The views of a scene show one set of named points, each view turned or mirrored, shifted and resized as a whole, with a little noise and some points left out.
In the rows, 128 means zero.

Scene 1
View 1
(82): [184 149 172 146  82  79 166 115 127]
(146): [170 137 160  89 133  70  94 147 131]
(114): [168 153 153 107 129  92 145 117 173]
(120): [146 157 123  73 179 105 138 108 225]
(96): [161 154 140  73 169  82 104 142 178]
(46): [165 151 149 110 128  97 148 114 175]
(169): [182 195 122 111 182  74 150 166 186]
(17): [176 151 161 126 107  84 151 116 146]
(193): [170 183 119 101 183  84 146 146 205]
(80): [158 162 128  80 175  89 118 137 194]
(23): [165 148 154 112 121  96 145 107 172]
(134): [189 154 172 140  92  76 158 129 117]
(180): [167 147 157 114 118  92 150 110 160]
View 2
(120): [ 79 146 162 109 139  99 117 154 170]
(23): [132 154 151 124 114 119 147 152 135]
(96): [114 116 146  97 144 110 139 179 154]
(193): [ 93 115 124 109 134  89 136 135 171]
(180): [147 166 164 128 113 134 151 163 120]
(134): [174 149 125 136 105 130 177 143 116]
(169): [110 106 107 111 131  94 149 131 164]
(80): [101 124 144 103 137 103 132 163 163]
View 3
(134): [102  83 112 144  97 118 142 157 151]
(193): [110 153 119 141 146 142 116 121 142]
(169): [104 155 114 144 133 136 110 134 141]
(17): [107 114 117 135 115 124 134 145 151]
(180): [110  95 120 131 126 130 142 135 150]
(23): [112  99 119 128 133 132 143 128 149]
(146): [109 125 128 106 111 107 141 156 160]
(120): [119 139 125 116 164 146 135 101 146]
(80): [114 149 125 116 146 135 131 121 149]
(114): [111 106 120 127 132 134 138 129 147]
(46): [112 105 118 130 131 132 140 128 147]
(82): [104  73 110 147 105 125 144 151 150]
View 4
(146): [192 112 144 140 112 155 112 135 123]
(17): [160  95 122 140  99 116 123 118 131]
(46): [173  78 106 132 119 106 111 113 138]
(82): [161  92  95 142  74  87 117 167 143]
(114): [195  83 112 134 126 127 100 126 134]
(120): [174  60 110 121 165 121 101  48 132]
(23): [179  76 103 136 121 109 108 115 139]
(134): [158 102 106 143  72 102 121 161 137]
(180): [177  82 107 137 110 105 110 127 139]
(96): [182  92 144 133 145 154 112  80 119]
(169): [130  97 145 144 119 125 144  57 124]
(80): [171  77 133 133 144 139 117  64 124]

In a view up to two points have been moved. Name them for each view, in the order of its rows, or write none.
view 1 | (17)
view 2 | (180)
view 3 | none
view 4 | (114)

Scene 2
View 1
(94): [112 116 163 123 145 162 135 141 150]
(105): [121 129 131 125 121 160 108 100 178]
(164): [124 136 175 116 134 166 127 125 157]
(39): [120 133 145 120 128 157 107 102 172]
(204): [106 114 168 122 155 151 128 141 141]
(173): [104 126 162 107 155 137  91 103 153]
(7): [126 123 123 137 114 170 124 112 179]
(16): [123 143 152 107 126 154  93  86 174]
(124): [121 127 140 127 128 162 116 111 169]
(186): [109 125 150 114 146 145  94 105 160]
(107): [126 129 159 127 123 175 144 136 161]
(11): [108  96 104 154 133 158 131 130 169]
View 2
(7): [104 122 106 114  87 141 112 120 141]
(107): [105 125 122 101 103 100  83 125 136]
(164): [118 117 131 111 126  99  96 140 142]
(94): [ 98 130 137 126 102  93  85 146 135]
(11): [ 76 137 118 133  55 135 103 129 136]
(124): [111 119 118 123 103 128 114 134 144]
(39): [120 116 119 126 111 130 123 138 143]
(204): [ 93 137 158 147 102  78  88 169 133]
(186): [119 121 134 146 113 124 128 157 146]
(16): [133 108 120 132 127 135 136 143 146]
(173): [126 116 138 162 119 132 143 168 147]
View 3
(105): [127 130 137 137 114 130 127 133 141]
(94): [119 128 117 135 164 143 134 151 136]
(107): [119 112 126 125 149 134 132 162 133]
(39): [129 127 131 140 127 130 122 133 144]
(204): [116 135 110 140 170 147 134 144 139]
(16): [138 128 128 151 121 122 111 126 147]
(124): [124 127 131 135 130 131 129 139 140]
(186): [128 140 121 151 139 136 120 124 149]
(11): [ 96 147 142 118 116 160 169 138 126]
(173): [132 145 114 158 145 134 115 121 153]
(7): [119 124 142 127 115 133 138 144 135]
(164): [130 116 119 137 153 128 118 151 141]
View 4
(105): [166 146 121 133 136 126 124 151 144]
(107): [120 136 112 116 129 126 112 114 153]
(173): [139 155 157 133 116 107 148 162 153]
(16): [150 155 141 140 139 137 146 159 142]
(94): [117 138 131 114 111 101 119 124 161]
(11): [172 129  98 112 115  89  95 137 157]
(124): [158 145 107 126 138 132 119 140 143]
(7): [164 138 102 122 137 125 108 137 146]

In a view up to two points have been moved. Name them for each view, in the order of its rows, or write none.
view 1 | none
view 2 | (204), (173)
view 3 | (11)
view 4 | (124)
